Points on a hilly landscape, in no order, each with its height.
From any point a ball takes the steepest step (drop divided by distance) to one of its 2 nearest points. It stops when none of these is lower. Distance is the straight distance between rows; heights are no part of it.
(358) h=2.19: 5  -5  -27  28  1  -4  -2  17  8  -2  -15  0  -8  -20  13  -26  12  -5  13  -12
(313) h=2.44: -22  5  16  -35  -3  -3  11  -6  -1  16  1  -6  1  -3  -8  17  -4  1  -14  19
(894) h=5.00: 19  -4  26  18  -6  23  16  -33  -7  -24  -15  -16  -5  -1  0  25  -37  17  23  4
(12) h=2.18: -3  -2  -6  -22  -6  -23  5  11  16  5  -18  8  2  22  3  -16  30  -6  -12  -20
(127) h=4.85: -8  25  -12  17  5  -14  10  5  2  7  8  -23  -35  -3  2  4  12  -27  24  8
(472) h=3.68: -3  11  -10  -4  16  -4  12  4  -2  -4  13  -21  -20  24  11  13  -9  -29  6  -1
(839) h=2.16: -19  7  -16  -32  4  -21  7  -13  -3  20  -4  -9  6  1  -23  6  56  -23  -25  -5
(908) h=4.57: -4  16  -4  24  0  -4  7  1  7  -1  -6  -8  -36  -10  12  2  -3  -7  33  5
(198) h=4.24: 21  -10  -35  13  -1  11  15  6  -9  -7  10  11  2  -3  18  -15  -9  -23  13  -19
(519) h=2.93: 19  -21  23  -6  -9  21  7  -14  -7  -5  -1  12  23  -13  -5  14  -46  33  -9  6
(23) h=4.48: 16  -15  -28  -23  -5  5  15  12  -7  -9  16  21  23  10  5  -21  3  -13  -12  -27
(933) h=1.32: 5  12  11  40  -6  -2  -33  18  18  3  -5  11  -8  11  -1  -13  15  21  11  -2
(87) h=1.69: -17  -8  -7  -38  27  -3  12  18  -12  -16  10  -21  -9  -3  20  -12  3  -11  -8  7
(802) h=0.58: 9  18  -1  16  -8  -15  -12  7  0  10  13  -4  -11  14  -5  -11  12  -21  11  -1
(215) h=3.51: 13  -3  -9  -1  -17  12  40  -26  7  4  -14  15  12  6  0  20  -21  -15  6  -16
(849) h=5.28: -32  27  6  -23  2  -14  16  -1  7  26  5  -13  -13  13  -18  32  28  -8  -14  10
(277) h=1.19: -9  -8  -12  -40  27  11  23  14  -16  -20  19  -16  -9  4  25  5  -14  -12  -7  1
(746) h=2.83: -11  4  19  -40  7  4  23  -7  -4  8  8  -10  8  15  2  26  -21  0  -21  16
(1005) h=1.99: -21  2  6  -25  -7  -13  -12  -8  -10  17  10  2  6  -12  -18  2  14  -4  -11  18
(815) h=5.49: -17  27  25  -25  -4  -12  21  -2  16  18  2  -3  -12  30  -8  33  13  1  -10  10
(791) h=2.08: -15  -4  -2  -27  22  -21  2  16  -6  -10  -1  -18  -8  0  7  -20  27  -11  -7  7
(411) h=0.94: -5  -21  -26  5  1  9  -9  19  22  -4  -22  23  23  -13  2  -27  21  23  -21  -19
(996) h=3.94: -10  -4  14  15  -12  -2  -42  6  7  10  -8  17  14  -12  -18  -15  15  32  -8  8
(297) h=4.27: 7  -10  -21  -31  -8  3  24  1  2  2  6  18  19  17  4  2  -5  -17  -17  -21
(206) h=4.10: 0  5  -11  28  12  -1  -8  11  0  -13  -6  -18  -34  -14  24  -14  -6  -3  31  0
(207) h=3.90: 8  -6  -24  4  -6  15  28  -13  -4  -4  1  10  2  -4  12  6  -21  -22  15  -14
(946) h=7.19: -20  4  23  -29  18  -10  -22  7  -20  -1  21  -18  1  5  -5  -10  8  -3  -12  26
(743) h=1.77: 9  -3  -25  -4  -9  -7  -5  -2  -22  13  30  3  19  -3  -15  -14  12  -34  -12  -5
(267) h=2.98: 1  0  -10  27  3  -19  -26  8  -2  2  -13  -2  1  -33  -13  -35  40  5  6  3
(804) h=4.15: 20  -2  32  37  -8  27  7  -28  9  -26  -29  -8  -5  5  -1  27  -25  38  21  3
(495) h=4.99: -22  25  -19  4  9  -13  16  3  2  12  8  -25  -29  -2  -8  18  16  -30  8  11
(221) h=2.82: 8  -6  29  21  -3  18  -1  -8  26  -5  -28  9  3  0  0  20  -26  50  -2  4
(742) h=2.81: 17  12  36  7  -7  5  2  -15  8  -7  -3  4  -5  31  1  22  -23  12  13  1
(720) h=3.32: 14  8  40  34  -10  13  4  -12  22  -5  -22  11  -2  9  -7  27  -20  47  11  5
(733) h=5.12: -34  27  -6  -10  16  -14  14  6  -1  15  10  -27  -21  5  -12  25  28  -20  -6  16
(855) h=3.86: -12  6  -20  -19  14  -2  24  3  -5  0  14  -17  -8  19  6  20  -5  -31  -7  -4
(879) h=2.05: -10  -3  -37  -6  10  -7  15  6  -12  1  13  -17  -8  -29  0  -11  4  -33  4  3
(907) h=2.09: 13  -10  -27  -10  -4  -10  -9  -1  -26  2  26  7  28  -19  -19  -29  30  -25  -18  -8
(875) h=1.28: -7  -13  -33  -12  -9  -5  18  1  0  8  -7  14  9  -29  -1  -17  11  -14  -3  -12
(135) h=2.85: -7  -1  7  -38  20  18  31  -9  -15  -5  17  -19  7  11  7  34  -31  -6  -18  11
(287) h=2.02: -6  4  18  29  10  1  -41  23  13  -12  -3  -5  -17  -1  7  -14  2  30  8  10
(852) h=3.56: 2  -8  7  17  -11  -8  -44  2  -11  10  5  13  21  -19  -23  -27  24  12  -5  6
(573) h=6.60: -11  10  15  4  9  5  -8  -6  -17  -1  18  -20  -24  -9  3  18  -26  -5  19  27
(809) h=2.34: -18  5  -2  -22  0  -14  -14  -10  -19  18  19  -11  12  -5  -27  3  29  -21  -18  14
(537) h=3.16: 12  13  31  7  0  -2  -15  1  -1  -7  13  0  -11  33  5  10  -18  3  12  4
(563) h=1.70: 14  0  -23  44  2  7  -13  17  9  -4  -12  3  -8  -4  19  -23  2  0  17  -16
(660) h=0.24: -9  -23  -13  -10  1  1  -8  14  1  -8  -7  16  20  -25  -3  -26  10  17  -12  -7
(820) h=4.21: 1  3  31  19  -2  11  -26  1  -2  -4  2  1  -9  -11  0  7  -29  31  14  18
(308) h=2.24: -10  -3  30  6  1  8  -6  8  30  1  -27  9  -3  -7  1  12  -13  53  -6  8
(101) h=7.02: -16  19  21  -14  19  -8  -16  11  -14  0  26  -28  -19  18  -1  5  4  -13  0  25
(155) h=4.58: 21  -14  -26  15  8  14  7  7  -10  -23  4  1  -8  2  29  -13  -16  -12  17  -23
(583) h=0.85: -12  -18  -17  -29  -4  -3  8  4  -9  1  3  13  16  -26  -5  -15  7  0  -12  -3
(744) h=5.05: 17  -19  -23  15  12  22  -2  14  -2  -29  -1  7  -2  -1  29  -14  -19  9  5  -22
(104) h=1.53: 28  -6  4  6  -25  14  7  -15  -6  9  6  27  29  18  -2  6  -25  -6  -2  -17
(850) h=2.57: -3  1  12  16  12  -6  -34  21  -3  -12  3  -14  -19  -5  10  -21  3  14  13  11
(778) h=2.64: 12  -14  3  10  -5  19  16  -9  11  -12  -23  15  10  -1  10  10  -28  21  4  -13
(952) h=0.99: 17  0  -7  46  -4  13  -9  3  9  -5  -13  10  -6  9  20  -6  -8  0  23  -13
(807) h=2.35: -4  -5  -10  -20  5  -22  2  14  4  -3  -2  -2  1  8  4  -23  25  -11  -11  -8
(829) h=0.22: 16  10  -2  26  -11  -1  -9  -1  -1  7  4  6  -7  16  7  -4  -7  -16  18  -6
(995) h=1.52: -15  -14  6  10  -1  16  -14  9  30  -2  -26  14  13  -21  1  -1  -11  47  -14  4
(420) h=2.07: 3  -12  3  -39  20  22  24  -3  -20  -28  19  -12  -5  7  22  19  -35  -1  -6  2
(73) h=6.88: -9  18  21  4  7  -11  -21  7  -12  1  25  -21  -23  5  -3  3  -2  -7  14  24
(410) h=3.67: 10  -6  31  8  -6  15  -14  -12  -7  -5  3  3  5  -6  -3  15  -42  25  7  15
(222) h=4.38: -6  -3  14  14  -9  4  -29  6  1  6  -4  11  4  -16  -6  -8  -12  23  3  11
(469) h=1.45: -7  -13  3  -28  -13  6  5  -6  -9  9  8  14  21  -22  -10  2  -16  9  -13  7
(581) h=1.68: 6  -20  -6  10  9  25  -5  11  12  -24  -16  11  7  1  21  0  -25  30  -5  -16
(340) h=0.91: 11  15  12  25  -12  -16  -28  13  6  6  4  10  -3  18  -7  -18  22  3  6  -3
(629) h=3.53: -2  -1  16  -26  14  -34  -18  -4  -1  -1  -9  1  7  6  -17  -18  66  0  -20  -1
(888) h=2.67: -19  8  -4  -26  19  -23  -9  -14  -16  16  10  -20  8  -2  -30  4  58  -23  -25  10
(226) h=4.04: -4  -2  -25  -26  2  3  36  -5  1  0  11  -2  6  17  6  20  -12  -28  -12  -12
(867) h=1.91: 30  -4  11  27  -20  17  5  -18  4  0  -11  24  20  27  6  9  -22  4  10  -19
(84) h=0.59: -2  -13  -1  23  10  30  -22  11  33  -16  -19  10  10  0  13  2  -19  42  -17  -2
(900) h=1.79: -18  3  -23  -24  -7  -15  16  -8  6  19  -5  -2  1  -3  -14  4  31  -23  -14  -4
(109) h=3.27: -2  0  -1  13  -9  -18  -27  -3  -8  14  1  7  6  -28  -23  -25  35  -1  1  7
(535) h=1.17: 15  -3  -2  7  -26  5  -9  -10  -11  18  11  22  21  3  -8  -5  -13  -9  -1  -4
(61) h=1.84: -4  -3  7  -12  -10  -12  -5  12  23  4  -24  18  4  15  3  -11  16  19  -12  -14
(605) h=5.66: 12  -4  26  -1  6  21  26  -33  -15  -23  -7  -25  -9  -5  3  34  -41  11  15  16
(445) h=2.36: 27  4  28  24  -15  14  12  -20  10  -12  -20  9  10  33  -1  18  -23  16  13  -12
(253) h=1.78: -5  8  -38  3  0  -19  13  -2  -3  12  1  -15  -6  -24  -10  -15  31  -36  1  -2
(865) h=3.46: 7  15  8  -1  6  -2  -2  -2  -5  -3  19  -14  -12  34  5  17  -14  -21  7  2
(853) h=4.44: 20  -9  -35  -2  -1  0  11  15  -9  -6  16  7  10  1  9  -28  3  -24  -2  -23
(699) h=1.42: 1  -12  -14  11  -3  -2  -10  21  28  -1  -27  20  12  12  9  -22  15  18  -13  -24
(184) h=6.26: -3  2  20  -5  7  14  7  -22  -16  -6  15  -19  -9  -11  -1  29  -41  0  13  25
(497) h=2.20: 5  -15  14  -10  -19  13  6  -17  -6  12  -1  18  21  -32  -12  12  -36  24  -6  12
(717) h=1.57: -6  1  -29  -5  -13  -13  17  -2  6  19  -9  4  -2  -12  -5  -9  25  -25  0  -10
(188) h=3.13: -4  6  8  -18  17  -33  -16  -14  -11  6  2  -9  3  -5  -27  -13  65  -17  -15  6
(714) h=2.62: -5  0  -21  32  -7  -10  -8  9  6  10  -20  2  -9  -39  -3  -27  26  -2  16  0
(132) h=3.12: 9  -11  -4  5  -17  9  23  -12  13  6  -23  23  15  -1  6  7  -18  8  0  -17
(626) h=3.33: 6  3  10  20  12  2  -22  11  -4  -21  2  -15  -29  8  23  -4  -13  7  21  2
(886) h=5.71: -1  20  40  -21  -3  -5  28  -9  16  7  -5  -3  -12  31  -1  37  -5  14  -8  10
(332) h=1.48: 3  2  -10  2  -21  -6  -11  -8  -11  24  15  13  12  -6  -16  -9  6  -20  -4  0

Two balls start at each pair of points below. Name the first point that both come to, or write none.
(996), (287) | (829)
(733), (472) | none
(626), (222) | (829)

Call two points neighbours if one is among the 2 nearest of the other. Go from one point of each pair to the other, from neighbour to neighbour, staying as low as possible. Name the highest point that can't be avoided.
(1005), (829) | (222)
(1005), (660) | (888)
(84), (535) | (23)
(660), (277) | (807)
